Each row is a point on a tangle of strands that fork, close into loops and nearly touch. The rows are in no order.
Points whose rows are less than 89.6 apart are linked; no others are. Some points are linked to none.
Q594: [-27 -13   7 -12 -41  -1  15   7   2  -8  62  14 -42  34  40  12  31 -23
   7 -48  -5 -11 -30  -8 -44 -18  -7]
Q575: [  0   5  19  21  12   0  -3  17  13 -20 -39  15   3 -36 -34   8 -27  13
  19  -5  -5 -31  21 -16 -22  30  10]
Q50: [ 21 -14  18  -5  40 -21  39 -37   8  -5 -19   7   5  -6  -7   4 -35   2
 -16  12  15  15  16 -23  17  34  31]
Q251: [ -7  26 -14 -14   2 -31 -11  -5 -20   5 -26  62  16   5   7 -74  20  36
  12  42  45 -30   8  -5   6   2  -2]
Q511: [-40 -20  -8   4 -31   2 -21  39  -4 -26   3  -4 -10   1   2  19  12  10
  15  15 -16   1  -1 -35  -8 -10  12]
Q244: [ 28   2   9  -8  16   2  47  13 -29  13  12  13 -35  46  -1 -44 -25   7
  -3 -30  -6 -10   1  -4 -78  21  -7]
Q265: [-38 -18   8  47  -7 -33   3  14  -5  17  -2  -1  21 -35  -6  17   4   3
   9 -32  25 -26 -14  -9 -15  44 -10]
Q329: [ 15 -15  14  32 -14  36 -12 -28  33 -16   1 -18 -23 -43 -10  38  -1 -12
  12   0 -37   1 -11  16 -14 -11 -28]
Q439: [ 30  44 -22   6  -2  -8  13  12  -5  34   0 -16  -6   5  -5 -12 -37 -35
  26 -41 -24  -3   9  30 -24  -9 -24]
Q659: [  9  15 -25  -1   0 -13 -22 -13 -27  35 -30  12  20 -53 -32   9  16  -6
  13  48  19 -24 -28 -24  32  26 -15]
Q217: [ 40  41  -4  -4  20  -9  48 -14 -13  28  -3  -4  -6   2  -4 -18 -48 -28
  -2 -30 -12  15   3  24 -16   3 -23]
Q916: [ 38  35  -6  26 -20  26  40  13  36   5   8  -4 -36 -33 -25  -1 -56  -9
  27  -7 -37  12   4   2 -11 -21  -8]
Q766: [ -6  -7   6  -2 -17  38 -59  10  -6 -19 -18   9  -1  -7 -45   0  29  24
  15   7  -5 -40  18 -16 -29  34 -10]
Q945: [  2 -12  24  -3 -14  24  59 -26  34 -17  30   3 -35  22  21 -19 -14   2
 -20  10 -16  35 -14 -14  -1 -23  -8]
Q408: [ 23 -16  25  26   7  24   5 -21  18  -5  18 -16 -41 -21  -3  18   0   0
 -10 -22 -30  -3  -3  21 -43  13 -15]
Q335: [-18 -16  21 -16 -11   3  11  34  -8 -36  32   4 -38  49  35 -28  -5  19
   2  -8  -4  -9   9 -38 -55   5  14]
Q121: [ -1   5  11 -20 -13  42 -22 -19  16 -30 -18  31   5   4 -12 -25  24  31
  -7  65   9  -1 -12 -24  26 -10 -21]
Q488: [ 10   4  -4   5  15  -6 -48  23 -16  -4   0 -18   8 -18 -20  20  -2 -13
  26 -48 -17 -29  30  15 -50  12  -2]
Q652: [-26  15  18 -14 -35   8 -54  30  12 -37   8  -8  27  -5 -35  25  54  -7
 -27 -18   2 -19 -11  20  26  -1  -1]
Q310: [ -1 -23  20  20  18  23 -32  34  26 -54 -16 -35   8 -58 -24  57   8  30
 -24  18 -15 -16  -2 -17  31 -17  16]
Q889: [  6  42 -15   7   1 -10  50  41 -12   2  15  -8 -20  15  -1 -17 -47  -9
  12 -24   0  37  11 -14 -33  -5   3]
Q606: [  9  24 -21 -19  17 -30 -14 -20 -13  14 -17  31  33  14   8 -34   5   8
   1   1  18  -7   4  33  22 -10  16]
Q320: [ 10  40  20   2  18 -13   4  48   4 -22 -13   4  17   8 -26 -28 -49  18
   4 -43   5 -23  34  -4 -28  25  24]
Q144: [ 40  36 -12   9  -4  22  -8  51 -23  10  29 -35 -49   9  -4  11 -13 -16
  19 -54 -28 -25  12  10 -64 -19   7]
Q538: [ 17  -1 -33 -16   9 -37  -8 -45 -30  42 -26  23  -1 -37   0   2  21  -8
  16  54  35 -14 -33   0  37  15 -11]
Q786: [ 16 -34   9  30  46 -16  -2 -34 -40  22   2 -26   1 -37   5  44 -22 -21
 -22 -27  -2  -2   5   0 -25  38   2]
Q179: [-12 -12   6 -23   3  -4  10   3   0 -21  -6  24   1  32  21 -24 -19  31
  12  12   8   0  28 -21  -9  11  22]
Q836: [  3 -40  20  -9 -31  43 -14 -56  10   0   8  19  -7  22  22 -19  40   9
  -6  44  -9  -5 -26   3  14   0 -31]
Q23: [-21  -4 -23   9 -35  12 -14  23 -11  -1 -11   9   0 -14 -12   4  17  -4
  37  42  -5  -9   3 -15   1  17 -14]
Q330: [  1  -9  22  60  30  -1  22 -17  26  -1  -2 -26   2 -61  -7  43 -26  -3
 -24 -14  -3   9 -19 -14   4  12  -2]
Q275: [-30  29 -10  34 -23 -24  -3  21  -4  20 -14   2  28 -31 -14   2   1 -12
  35 -23   7 -25  -5   2  -2  24 -17]
Q402: [ 25 -15 -29 -10  14 -33  31 -67  -4  45 -21  35 -12 -15  11 -15   9  -7
  10  59  30 -13 -22  -6  41   2  -7]
Q131: [ 13   9   1 -24  -1   0  28  18   1 -19  -1  20 -22  27   0 -45 -48  22
  21   4   2  -1  30 -20 -35   6  20]
Q333: [-42 -48   6   7  -1 -10   3  24  -7 -21  22 -23  -2  32  37  22  19  10
 -22  -4  20  25   4 -34   7 -13  15]
Q759: [-22 -10  13   3  31 -25  -4  41   5 -39  -4 -35  36  -1  -4  40  -9   8
 -52 -14  10  21  23   5  26   4  33]
Q209: [-37  14  10   9 -65  22 -18  12  30  -5  21   9   4   3  -6   5  41   3
  10  35   4  -2 -38 -17  28 -17 -30]
Q820: [-31  24 -32 -31 -43  -7  15  47   6   8  16  -1 -11  24  18 -27 -12 -11
  57  12  -7  24   1  -7   0 -46  -3]
Q263: [  0  17  29  39   5 -15  62 -19  37   0   7 -11  -2  -1   2  -4 -25   2
 -32 -13   9  29 -10 -12  23   1   3]
Q62: [ 30  25  10 -27  21  -9  35 -47  18  19 -11  29 -12  37  -4 -54 -24   4
 -13 -33   7   3   3  29 -14   7 -15]
Q822: [ 22  22  -5  -3  10  17  15  43 -35   5  21  -5 -45  36  -1 -14 -19  -1
  22 -39 -21 -18  16   1 -75  -1   8]
Q443: [-40 -53 -22  26   9 -29  15 -12 -15  32   4   7  11   1  41   1  28   8
   6   9  31   8 -11 -24  14  17  12]
Q279: [ 24  46   9 -21  27 -15  32  -9   7  10  -7  -1   1  31  -8 -29 -37 -11
  -9 -34   3  23  29  33   7   0  12]
Q839: [ 28   5  -8  -1  36  10 -35   6 -13 -13   2 -42   8 -26  -6  46 -35 -20
 -31 -39 -22  18  35  27 -10 -14  10]
Q500: [-39 -41   5  -1 -24 -10 -15  21  -9 -20  51 -11 -23  37  33  27  30  -1
   1 -33  11  -8  -7 -24 -26  -2   6]
Q804: [  8   6  -4  32  31   9  39  40 -23 -34  30 -33 -41 -10 -14   4 -45  -6
 -36 -11  -3  23  10 -15 -44   7  25]
Q185: [ 16   9 -47 -17   5  -8 -44  42 -42   8 -35   0  37 -11 -33  11   3   0
  25  20   0 -19  26   1   1  17  28]
Q751: [ 35  -2  27   5  22  -3  57 -51  11   2 -10  16 -30   2  -4 -22 -29   9
 -20  12  -5  11  -3 -14   2  26   1]
Q942: [-32 -22  19  35   6   1  41  -9  26   7 -16  20   6 -14  -7  17  23  22
   9  59  23  -2  -8 -59  52   5   7]
Q874: [  5 -21 -15 -31  11  14 -34 -34 -10   0 -17 -20  23  -4  10  38  15 -10
 -13  33 -17  41   2  35  42 -18   1]
Q657: [ -6 -29   7   6 -27  29 -34 -40 -14  19   7   3 -20  13  11   6  45  -8
  13   0 -24 -18 -30  28 -33   2 -32]
Q308: [-19  15 -10  24 -27   5  23 -26  10  34 -18  34  10 -35  -5  -8  40  13
   2  56  25   4 -43 -19  56  -3 -31]
Q128: [  5 -21   8 -17  24  -1  22  -4 -18  -5  29 -25 -21  33  27   4  -9  -4
 -36 -14  -7  39  12  -1 -20  -1  25]
Q880: [ 31  20 -16 -32 -29  39 -24 -26  -2  12 -14  33  -6   8  -7 -27  13   2
  37  40 -18 -22   5  11  12  -5 -24]
Q262: [ -6   2  34  37  12   9  34  33   7 -31  40 -32 -19  -7  -2   8 -27  -1
 -52 -25  12  24   0 -13  -6  -2  23]
Q391: [ 45  -5 -18 -18  13 -40  50 -72  16  52 -23  14 -22 -21  -2  -7 -25 -30
  26  36   8  -5 -31  -6  31  17   0]
Q286: [ 23  15 -20 -22  26   5 -12  27 -30   5  13 -38   5  17   9  19 -26 -31
 -10 -49 -26  17  27  25  -8 -21   0]
Q807: [ 39   0  15 -24  -5  25  48  -8  21  -4  21  -3 -32  32   7 -33 -33  -7
   7   5 -34  22  10  -2 -13 -17  -2]
Q87: [ -1 -31  14 -32 -15  20  -2 -35  12 -23  24  13  -2  43  35 -16  22   5
 -15  27   9   2   0  -2  23 -20  -2]
Q528: [ 24   0   2 -31  15   5  -7 -46   3  -1 -20  -4   8   5  -3   8  -9 -11
   5  19  -7  20  12  17  45   0   1]
Q864: [ 12   2  -7  26   5   9 -45   5  -4   6  -5 -20  22 -46 -23  38  -9 -19
   8 -36 -20 -26   9  23 -13  13 -20]
Q478: [  6  20 -20 -28 -15  11 -31  -2  -1  18  -2  19   2  36   9 -26   8  -5
  39 -15  -4 -10  -5  31 -21 -37 -16]
Q266: [  8  -5  24  38  32   2  58 -30  15   4  28 -24 -11  -6  20   3 -11 -18
 -52 -26  12  49  -6  18   5   4 -10]
Q206: [  3  -6  -9 -35  -4  12 -64  27 -15 -34   8 -12   8  38 -10  22  36  10
  -6 -24  -3 -21  12  19 -12 -15   9]
Q277: [ -5  13  14 -26  24 -36  -6  -5  10  -5 -20  14  54  26 -13 -32 -15  17
 -25 -15  24  -6  12  20  22  11  20]
Q912: [ -7  -3  25  45  32   6  -7  13  41 -45 -26 -24  17 -66 -38  47 -24  16
 -20  13  -8 -16   1  -5  18  -6  24]
Q923: [-10 -21   5  -3  14   7 -32  55 -12 -52 -19   1  12 -14 -25  16   8  39
   1  43   7 -18  22 -51  -9  11  33]
Q192: [ 11   2 -20   5  12 -10 -23  -8 -22  19 -20 -16  27 -35  -6  32 -24 -33
  18   0 -10   2  11  19  10  14  -5]
Q545: [ 33   3 -15  -6   6  13  10  19 -11   2 -25  -2 -16  -9  -6 -17 -36  13
  47   8 -12  -6  40 -29 -25  12  14]
Q536: [  7   8 -13 -34  14 -17 -20 -18 -17  -2 -15  62  14  39   3 -61  16  24
  -1  25  34 -17  18  18  -6  -7  14]
Q853: [ 23  42  17   4 -16  29 -12  26   5 -15  37 -14 -40  -8 -21   6  -9 -16
  -1 -65 -20 -21   4  13 -62 -17   3]
Q208: [ 40   4  30 -20   9  17  29 -64  24   7  -4  22 -22  15  -8 -26 -15  -4
 -12   0 -13   2   3  26   0  20 -22]
Q614: [  1  66 -12 -14 -26   7  -2  24  24  16 -15  10  26   5 -34 -21 -29 -18
  48 -23 -11 -26   9  25   9  -3 -13]
Q707: [  8  26 -25 -30   7 -21 -43  30 -23   4 -32   0  63 -19 -33   2  32  -6
 -20  13  17   0  -8  20  44  -2   5]
Q800: [-16 -49  -2  26   7 -28  50 -20  -5  33  12   0  -5   9  32 -10  -4  -4
 -14  -8  10  30  -6 -28  -7   5   0]
Q587: [ 11  20  -8  30  14  24  22  35  -1 -22  30 -38 -50 -42 -17  24 -59 -15
 -30  -9 -12  19  -5 -10 -26 -24   7]
Q765: [-30   8  14  24 -12  -3 -36   3  19  -8   3 -28  20 -32 -23  43  10 -17
 -17 -36 -18 -17  -6  28   2   2 -10]
Q58: [ 35   3  32 -21 -35  35  22 -18  38 -22  17  23 -41  24  -4 -21 -20  -1
  17  -1 -34  -6   4   3 -32 -17  -6]
Q306: [ -5  37 -29 -23  17 -42   5  11 -14  26 -22 -12  57 -10   5  -5 -29 -34
  10 -15  12  10  12  25  43  -7   5]
Q180: [-32 -16 -33  27 -10 -23  28  22  -9  22  -6 -30  -5 -38  11  33 -35 -11
  34   5 -15  26 -14 -15   9   1  -8]
Q854: [-19  -9 -29  -7  -2 -26 -43  39 -28  -4 -14  -2  32   2 -11   1  21  17
  15   2  17  -8  14  -2  -4  17  13]
Q450: [ -6 -37   8  24   8  25  11 -17  12 -16 -24  11 -15 -14  10  23  12  31
   4  77  -6   2  -5 -55  36   0  -9]
Q442: [-35   7 -18  14  -4 -36  18   5   5  22  -9  32  38  -6  20 -28  14  17
 -13  33  45   4 -20  -3  52  -9  17]
Q317: [ 25 -20 -32  -2  29 -15  20 -25 -48  44 -14  19 -10   3   3 -10 -15  -7
  37 -14  -3 -26  -1  -4 -54  34  -4]
Q395: [-24   7  15  -6 -13 -12 -23  53   8 -38  29 -15  -5   0 -11  31   6 -11
 -19 -54   1  -7   0  -3 -24  -9  19]
Q924: [-15  20 -12 -32   8 -22 -36  19 -10  -7  -8  -6  59  15  -5   2  25   1
 -34 -11  24  17   2  50  38 -16  10]
Q198: [-15  27 -11   5 -21 -11 -11  -1 -10  42 -25  28  32 -72 -25   5  39   5
 -20  54  25  -1 -41 -32  48  -4 -13]
Q931: [ -2  -9  41  31  -9   8  34  10  21 -44  42 -14 -54   9   1   5  -1   0
 -48 -32   2  10 -15 -11 -29  -2   6]
Q764: [-42   8  14  21 -15   5 -35  33  23 -29   8 -37  25 -37 -29  46  36 -16
 -28 -22   0  -4 -22  28  37 -20  -8]
Q690: [-13 -20  -6 -28 -23  27 -21  48  -2 -33  15 -13 -27  24  16  18  15   3
  22  19 -27   3  12 -34 -18 -21   1]
Q642: [ -7 -29   3  -6   7   8  16 -54   3   9 -14  14  11  10  20   9  26  -1
 -17  58  12  31 -16  -6  67 -10   3]
Q960: [ 22 -21   4 -35  -3  30  -7  21   1 -44  33 -25 -49  31  16   7  -8  -2
   5   6 -41  10  27 -20 -39 -31  26]
Q356: [ 23 -15   2  30  17  -3  52 -15   0  17  17 -37 -29 -10  17  20 -26 -20
 -26   2 -27  49 -20  11  -1  -1 -13]
Q701: [ 24  16 -26  -9  24  -1 -24  41 -27   9 -34  -1   3  -6 -12   7 -22   2
  43  13  -1 -17  45 -18 -13  16  33]
Q865: [ 21  16  -5  22 -11   8  36  33  14   4   7 -31 -39 -39  -5  16 -45  -7
  18   7 -33  36  -3 -12 -15 -27   0]
Q713: [-18  44 -24  -1 -42  13 -48  12  -2  33  -6   8  32 -29 -28   1  37 -14
  10   6   7  -6 -16  29  21 -10 -36]
Q677: [-12 -24  39  41  18  -9  11  -5  29 -13 -13  -4  19   3  -1   4   6  20
 -52 -28  20  -9  15 -18  -3  29  32]
Q597: [-25 -32  20  43   6  -2  41 -28  48  12   0  21  12  11  25   0  15   1
 -25  10  26   9  -2 -16  44  -7   6]
Q639: [  1 -11  13 -31   4   7   2 -35  24 -19  -1  -4  10  33   7  -9   5  -1
 -22  14  -1  21   9  31  33 -22   6]
Q640: [  3 -42 -20  -8  11 -21  12 -58 -22  40  -2  -8   7  14  42   6  24 -15
  -5   6   8  26 -22  26  20  -2  -2]
Q823: [-26 -12  38  58  25   2   9  16  31 -21  -5 -22  29 -60 -20  48 -10  10
 -39 -22   2 -19 -14  -4  28   6  12]
Q165: [-14 -13  12   2 -19  10 -43  -5 -11  10   8   3  -4  17  -1  -2  42   0
   2 -40   0 -27 -17  28 -34   5 -26]
Q708: [-25  14  11 -27 -14  16 -57   1   1 -27  17   1  15  30 -13   9  48  -1
 -12 -46   3 -29 -17  40  -6 -13  -5]
Q27: [ -6 -27 -12 -34  18  -4 -22   7 -26 -14  23 -17  -9  55  30   3  10   2
 -11 -12   3  14  16   8 -32  -6  27]
Q825: [ -4   1  -1  22  -3 -32  47 -30   4  38  10  -2   0   7  33 -10  -4  -3
   7 -22  16  18 -24   9 -12  14 -10]
Q553: [-46  27 -11  10 -28 -35   3  24   8  14   2  -2  33  -6   4 -13  15 -10
  14 -20  29  -3  -9  23  12   5 -11]
Q38: [-10 -50  23  17  11  28  -2 -23  17 -22  -7 -12 -21  -1  22  41  16  13
  -9  41 -21  19  -5 -28  27  -7 -10]
Q274: [ 67  16  -7 -24  37   3   4 -63 -18  36 -29  26 -10  11 -11 -28 -21  -6
  27 -11 -10 -39  23  15 -25  28  -1]
Q832: [ 18 -10  -5   7  11  -7 -13 -34 -18  12 -33  40  -2  -1 -19 -32   3  20
  34  22  14 -46  11 -10 -36  47   2]
Q93: [  7 -22  -3  13  12  -8   0 -20 -19  24 -14   0  -6  -9  -1  -6  -9  11
  22 -10  -1 -26   3  -7 -39  45  -6]
Q493: [ 24  33 -21 -38  19 -21 -43 -29 -34  22 -29  33  44  -5 -21 -33  14  -1
 -19  16  31 -26   1  36  23   0   2]
Q994: [ 23 -18   3   1  35  12 -18 -28  -6  -3   8 -39  11 -21  10  53 -14 -26
 -47 -31 -19  32  14  41   6  -4  -1]
Q103: [-14  23  20 -15   9 -11  -1  53  -5 -38  10  -8   6   7 -14  12 -19  17
 -15 -37   2  -4  27  -7 -26   6  26]
Q249: [-15   3  -3  49   2   4   1  35   8  -8 -10 -13  -8 -57 -21  33 -40   6
  34   7 -19 -17  10 -24 -14  20  -4]
Q815: [-26 -10  -9  33 -35   5   3 -35   7  35  -9  40  -5 -20  23 -24  44  16
  16  46  23 -15 -46  -8   9  15 -41]
Q449: [-20   0  17 -14  16 -19  -6  22  17 -28  -8 -22  50  19 -12  -4  -3   3
 -41 -27  17   0  11  34  32  -3  34]
Q627: [ -4 -60  17   0  22  26 -24 -16   5 -39   8 -18 -11  19  19  37  19  18
 -33  21 -13  20  10  -9  16 -10  18]
Q688: [-11  -7  25  14 -13   8  23  -2  10 -13  19 -10 -20   6  -7   1   8   3
 -12 -34   0  -1  -6   2 -40  12   0]
Q163: [ 19  11 -10  -4 -24   6  10   6   4  21  20 -22 -20  -4  -5   5 -11 -32
  29 -32 -34  13 -11  20 -25 -19 -21]
Q643: [-18 -43   9 -28 -24  21  11  13   8 -31  39   0 -32  37  49  15   9   6
   9  31 -11  16 -10 -41  -8 -22  -7]
Q866: [-12  22   8  -5 -36   3   7 -23  42  16  10  10   3   5  -1 -22   1 -11
  18  -5  -2   6 -14  29  29 -16 -28]
Q280: [-15  16 -39  -3  -2 -49  15  -8  -6  46 -10  12  40 -18   2  -8 -11 -16
   7  17  29  11 -15  13  48   2   2]
Q580: [  4  11 -33  -5 -38  19   0   8   7  18  -8  20 -19   0  -2 -25   7  -3
  52  29 -11 -15   3 -14  -3 -10 -24]
Q843: [-14  -4 -10  -6 -27  14 -34  -2 -11  10  -4  27  -7  23   9 -30  30  18
  21 -12  11 -42 -16   0 -47  16 -10]
Q398: [ 42  33  29 -22   7  27 -41  28  27 -33  -3 -11  -2  11 -39   0 -10   3
 -12 -50 -24 -34  42  31 -20  -7  21]
Q460: [  3 -41  22 -29  -8  26  41 -10  19 -30  47  -3 -38  50  56  -7  -6  -5
  -8  17 -25  34 -12 -25 -17 -18  -1]
Q689: [-20  15  20  23   0 -18  38  11  28 -19  -1   2   6  -1 -11  -5 -27  13
  -3  -8  14  14  17 -18  14   5  14]
Q700: [-12 -29   2  34  20 -25  45 -28  11  23 -10   7   6 -32  13  22  10  -8
  11  47  27  10 -23 -47  53   3   4]
Q17: [-31 -45 -10   0   3  -2 -27   3 -23   3  20  32  -6  34  45 -47  39  28
 -11  31  40 -14   1 -17 -10   0  -8]
Q949: [ 51  39 -18 -26  18 -12  14 -18 -10  47 -32  29  -3  17  -6 -48 -29 -10
  35 -20  -6 -31  13  21 -16  10   0]
Q963: [ 37  43  -9 -29   3   6 -39   5 -14  -1 -43  16  45 -21 -39 -20  19  -7
 -18  23   6 -22   3  19  33   6  -2]
Q559: [-30  -4 -16 -14 -43  26 -37  19 -20   3  20  17 -11   2  27  -9  64  10
 -18  53   3  23 -26 -26  27 -43 -30]
Q694: [-11 -23   3  -8  10  16 -15  31  -8 -42 -27  12  17   2  -9   1  20  35
 -17  67   5  -1  10 -49  31   2  23]
Q436: [ 14  24  -2   9  19 -18  60  21 -30  13  20  -5 -26  35   5 -40 -25  -5
 -11 -28   6  19   7   4 -48   6   8]
Q418: [ 33  49  22   7  -9  33 -16  23  29 -30  -1 -14 -16 -10 -40   0 -38  -4
  -3 -60 -30 -33  27  21 -26 -13  -2]
Q202: [ 21  46  26  11 -21   8  48   7  45 -15  23   2 -34  -1 -19 -12 -36 -20
  17 -22 -22  31 -10  10   1 -20 -19]
Q210: [-28  -7 -15  11   5 -13  19  19  -1  -3  17 -34   1 -14  17  25 -19  -8
   7  -8 -14  40   4  -7  10 -23  13]
Q909: [ 20  32  12 -37 -39  47 -45 -13  20 -19 -22  31  12  13 -36 -33  26  12
   8  37  -5 -17   5   3  22 -14  -9]
Q527: [-10 -34 -16  -3   8   0 -29 -27 -27   8  -4  30   7  26  28 -26  34  32
 -19  46  27   5  -5  -3  20   9   8]
Q270: [-23 -19  -9 -10   3 -17  -9   6 -24  -7  -9   6  23  16  12  -9  11  25
  -9  16  21   7  13  -2   1  26  22]
Q349: [-11  -9 -38 -38   4 -11 -24  28 -30  13  12 -14   9  41  24  -2  12  -4
  12 -25   2  20  15  16 -24 -28  16]
Q454: [-44 -33   8  -9  10 -23 -17  33  -2 -26  21 -35  22  24  17  29  20   4
 -41 -14   9  35   7  -4  30 -13  46]
Q941: [ 13  38  -3  -6   9 -18 -23  25  -5  -1   8 -17  30  12  -8  11 -20 -30
 -10 -71  -6  12  17  46  -3 -25  -1]
Q237: [-20 -10 -13  -1   8 -13 -29  38 -36   1 -10 -18  18   4  -5   9  14  15
  11 -37   8 -15  15   0 -46  21  14]
Q182: [-33 -21 -22  -6 -15   5  -5  13 -16   8  11  16  10   7  37 -18  29  25
  -5  72  13  20 -22 -41  42 -18 -19]
Q452: [-31  25  23   8 -53   1  27  -1  46  -1  17  15  -8   9   3 -10   6   0
  30  10   4  -1 -36  -4  19 -19 -26]
Q977: [-46 -49  -1  51  -1 -21   0  -5  -9  21   2  -9  12  -2  17  14  32  12
   0 -16  26  -6 -22 -18 -14  24  -3]
Q633: [ -6 -14  16  23 -30  38 -17 -45   5  15 -10  27 -17  -9   0 -11  56  12
   6  35  12 -19 -32  -9   5  19 -48]
Q796: [-44   5   7  11 -40  19 -17  28  15  -4   8   8  18  -5  -1   2  62  19
 -33  38  14   4 -34 -31  38 -34 -17]
Q748: [  0  31   9  13   3 -20  -5  53   4 -12 -31  -1  41 -27 -44  -4 -31   3
  18 -33   5 -42  18  -2  -5  16  17]
Q283: [ 24  11 -19 -14  32 -27 -22  18 -49  20 -28 -11  48 -28 -25  37 -28 -17
   7   7   9  -9  19   7  19  23  34]
Q457: [ 15   6  25  11  51 -23  44 -15  -7 -12   4  -8   2  13  -4 -22 -53   9
 -49 -17  19  25  23  -5  13  25  29]
Q241: [  7  -4 -24  -6   2 -28  44 -27   0  29 -10  28  -8   6  24 -39 -20   9
  21  11  14   1 -11  -6   0  13   6]
Q229: [ 25  -3 -24  21  32 -47  35 -28 -43  50 -14  -3 -16 -30   1  11 -41 -26
  32 -14  -1  -5  -9 -19 -30  39  -8]
Q186: [-26  13 -26 -24 -23   2 -38  18 -28  19   8  -1  11  27  16  -5  34  -8
  23  -1   7  -3  -1  18  -5 -30  -6]
Q292: [ 12  20  -2 -27   8  13 -53  43   3 -38  -8  -8  30  18 -36  17  11   3
  -8 -27  -8 -25  26  25  -7 -11  25]
Q5: [  1  -9  20 -13   8  22 -11   7   4 -17 -30  35  14 -16   0 -15  41  42
 -34  74  18  -6  -5 -56  46   0   5]
Q36: [ 12  -9   7 -25   0  26   8   5  -9 -37  33 -26 -42  27  13  11 -13  -2
 -30  -9 -26  36  17  -1 -15 -20  11]
Q340: [  1 -16 -15 -16  -4  -4  -6 -63   0  29   1  10  10  -3  38  -5  35 -10
 -16  45   6  22 -28  25  54 -17 -18]
Q777: [ 31  14 -11 -19  20 -17  16 -51  11  23 -22   1   2 -26 -16   8 -24 -31
  25  35  -2   4  -1   9  39  14  -7]
Q291: [-16 -20 -18  37  -1 -26  37  -9   7  25 -15  -6  -1 -34  13  17 -12  -2
  27  27  -1  23 -18 -27  28   4 -11]
Q172: [ 11 -39  13  -8  37   9 -30 -30  -1 -19  -1 -34  10  -8  18  48   8  -3
 -39   5  -5  30  16  13  30  -8  22]
Q964: [ 44  33 -21 -33  -2  23 -10 -30  11  31 -21  23  -7  27  -4 -42  -2  -7
  48  -1 -18 -14  16  29  -3 -15  -9]
Q995: [ 14  19  -2   5 -25  14 -14   2  26  12  -1 -12  -6 -25 -19  24  -7 -29
  34   3 -32   2   0   5  -1 -16 -20]
Q14: [ -1  12 -18   1  -8 -22   4 -19 -14  23 -34  55  -2   2 -10 -62   8  34
  39  31  26 -40   4  -8 -20  28 -10]
Q840: [ 16  21  23   2 -37   8  48 -22  52  12   9   7 -17 -11  -5  -7 -25 -24
  14 -15 -30  21 -31  26   3 -18 -36]
Q66: [-45   9  13   7 -31 -21  10  18  25   1   4  21  39   9   7 -34  24  14
 -10   8  40  -5 -11   5  40  -7   6]
Q150: [-14  42 -14  -6  17 -34   3  28  -6   8   4 -24  40 -12   1  10 -26 -20
  -6 -54   4  23   4  26  14   2  -3]
Q236: [-33 -38  -1  -4 -12   1 -44   6 -28  -7  20  18 -17  43  29 -21  52  21
  -5   3  28 -37  -3 -13 -36  12  -1]
Q982: [-22   2 -10  -1   1  -3 -33  45 -14 -25  51 -35 -19 -12  11  52  -2 -22
   1 -67 -19  -1  -4  14 -40 -28   6]
Q516: [ 24   8  23  -5 -14  38  -5 -11  29 -13 -14  23 -29   7 -27 -25  -7   0
  28  -4 -28 -30   6  -5 -25   8 -10]
Q842: [  1   6 -12 -20   2  -3 -17  25 -30 -10  45 -50 -13   9   9  36   8 -26
 -19 -55 -23  22   6  29 -26 -27   5]
Q216: [ -8 -51  -4  -1  -6   6   2 -51 -14  25   5 -14 -19  16  43   2  24  -7
   0   0 -21   7 -23  20 -11  15 -24]
Q271: [ -5 -49   2  10  15   3  11 -60   4  11  -8  30  -8  12  40 -14  27  15
 -13  57  19   4 -13 -28  22   4   3]
Q300: [ 20   8  25  -6 -15  36 -41 -11  16 -22 -10  12 -12   6 -39   9   7  15
   8  -8 -17 -42  20  -2 -19  13   2]
Q302: [ 28   1   9  41  27   0  47 -26   2  14   8 -23 -23 -52 -10  28 -50 -21
 -11   4 -15  21 -11   6  14   3 -24]

A fork is a point with three links, a tip a point with one. Leave the first point through the second and follow the links. Name the first fork or tip that comes.
Q804 / Q587 -> Q182
Q836 / Q633 -> Q528
Q206 / Q292 -> Q889
Q840 / Q202 -> Q457
Q265 / Q275 -> Q286
Q690 / Q960 -> Q964
Q310 / Q912 -> Q689
Q66 / Q553 -> Q241
Q964 / Q478 -> Q690
Q889 / Q436 -> Q708

How many points has the smallest loop of links through each point below? Write none if it is on no loop.
Q640 -> 11
Q963 -> 7
Q538 -> 13
Q349 -> 13

A tip is a point with one link. Name the tips that can be reached along the links from each point below, in the order of the rows.
Q642 -> Q889
Q103 -> Q249, Q210, Q241
Q606 -> Q594, Q229
Q949 -> Q766, Q923, Q274
Q840 -> Q182, Q457
